Each row is a point on a tangle of strands that fork and nearly touch. The rows are in no order.
Points whose rows are less than 25.7 apart are linked; no others are.
J_601: [  5  11  -7 -38  31   0 -12  12]
J_155: [ 10  22  -9 -11  14  10 -10  35]
J_919: [ -7   6  -7  11  -6   9 -14  17]
J_785: [-18  -9 -17   0   3   6 -22  -4]
J_362: [-14 -16 -13  18 -14   4 -10 -16]
J_513: [ 13   0  -3  15 -12   3  10  -1]
J_257: [ 25  21  -8 -17  13   6  -2  22]
J_219: [-39 -18 -21  16  -4   6 -34  -6]
J_318: [ 26  22   4   8 -10   5   8  28]
J_511: [-13  11 -17 -14  46  -4 -24  37]
J_321: [ -2 -18   3  27  -7  -6  43 -33]
J_579: [  0   5  12  36 -26   2  10   8]
J_85: [  3   6   2 -54  38  -6 -11  11]
J_847: [-24   4 -15  -6  50  -9 -27  46]
J_330: [ -2 -26  -7   1  -5  -5   8 -38]
J_613: [34 27  3  0 -3  7 12 29]
J_358: [  1  -7   6 -53  17  -6  -7 -14]
J_501: [ 35  13   2 -36  13  -1  13   2]
J_455: [19  7 -4 -2 -3  6  6  4]
J_744: [  1  -3  14  43 -14  -2  50 -10]
J_821: [  0  13   0  16 -12   7 -12  22]
J_164: [ -4  29  32  30 -28  -3 -15  27]
J_153: [ 12  28  -1   0   3   9 -12  43]
J_816: [ -4  10  16  33 -28   1  -2  18]
J_490: [ -2 -18   7 -41   6  -8  -1 -34]
J_456: [ -7 -15 -10 -14   2  -1 -10 -27]
J_629: [ -1 -11   1  31 -18   1  20 -13]
J_576: [ 15  17   3  14 -14   6   3  22]
J_609: [ 34  18  -3 -28  14   2   7  11]
J_261: [-11  -2 -12   8  -3   9 -19   7]
J_416: [  1  -2  19  45 -19  -4  38  -3]
J_792: [ -1  20  23  34 -29  -1 -10  22]
J_903: [-28 -16 -19  -5  13   4 -28 -13]
J_711: [  8  -5  -1  18 -14   0  16  -9]
J_873: [ -1 -21  -5 -14  -2  -6   2 -36]
J_612: [  2   2   6 -58  28  -7  -9  -1]
J_947: [ -3   0  19  44 -28  -1  25   1]
J_32: [ -2 -11   0 -39  14  -6  -7 -23]
J_188: [ -4 -25   2  17  -5  -8  39 -43]
J_518: [ -3  15 -14 -21  39   1 -18  34]
J_681: [ -8 -20  -8  15 -11  -1   1 -27]
J_833: [  3  34  15  14 -12   5 -17  47]
J_861: [  3 -10   7  30  -6  -1  52 -22]
J_227: [ -2 -32   5   5  -4 -13  31 -52]
J_322: [  1 -32  12 -14  -5 -15  25 -53]
J_853: [ -2 -33  16 -32  -7 -15  17 -49]
J_818: [ -6 -28  12 -39  -2 -11   5 -43]
J_240: [  9  -1 -11  -8   1   5  -2  -3]
J_186: [-29 -17 -15  19 -12   6 -24 -12]
J_424: [-40 -17 -23   4  13   3 -37  -8]
J_761: [  2  34  25  22 -22   4 -19  42]
J_201: [  1  11 -12 -25  28   2 -12  18]
J_97: [  9  34   7   8  -7   9 -14  46]
J_805: [  4  -7 -10 -11   4   2  -3 -15]

A fork is a point with three links, a tip a point with one. Leave the first point through the second and follow the links. Name the first fork or tip that comes.
J_612, J_85 -> J_847
J_903, J_785 -> J_613
J_833, J_97 -> J_501
J_873, J_456 -> J_629

Name the points in between on the shortest way along the links from the first point to the second, in order.
J_609, J_761 -> J_257, J_155, J_153, J_97, J_833
J_490, J_85 -> J_32, J_358, J_612
J_576, J_903 -> J_821, J_919, J_261, J_785
J_261, J_681 -> J_785, J_903, J_424, J_219, J_186, J_362
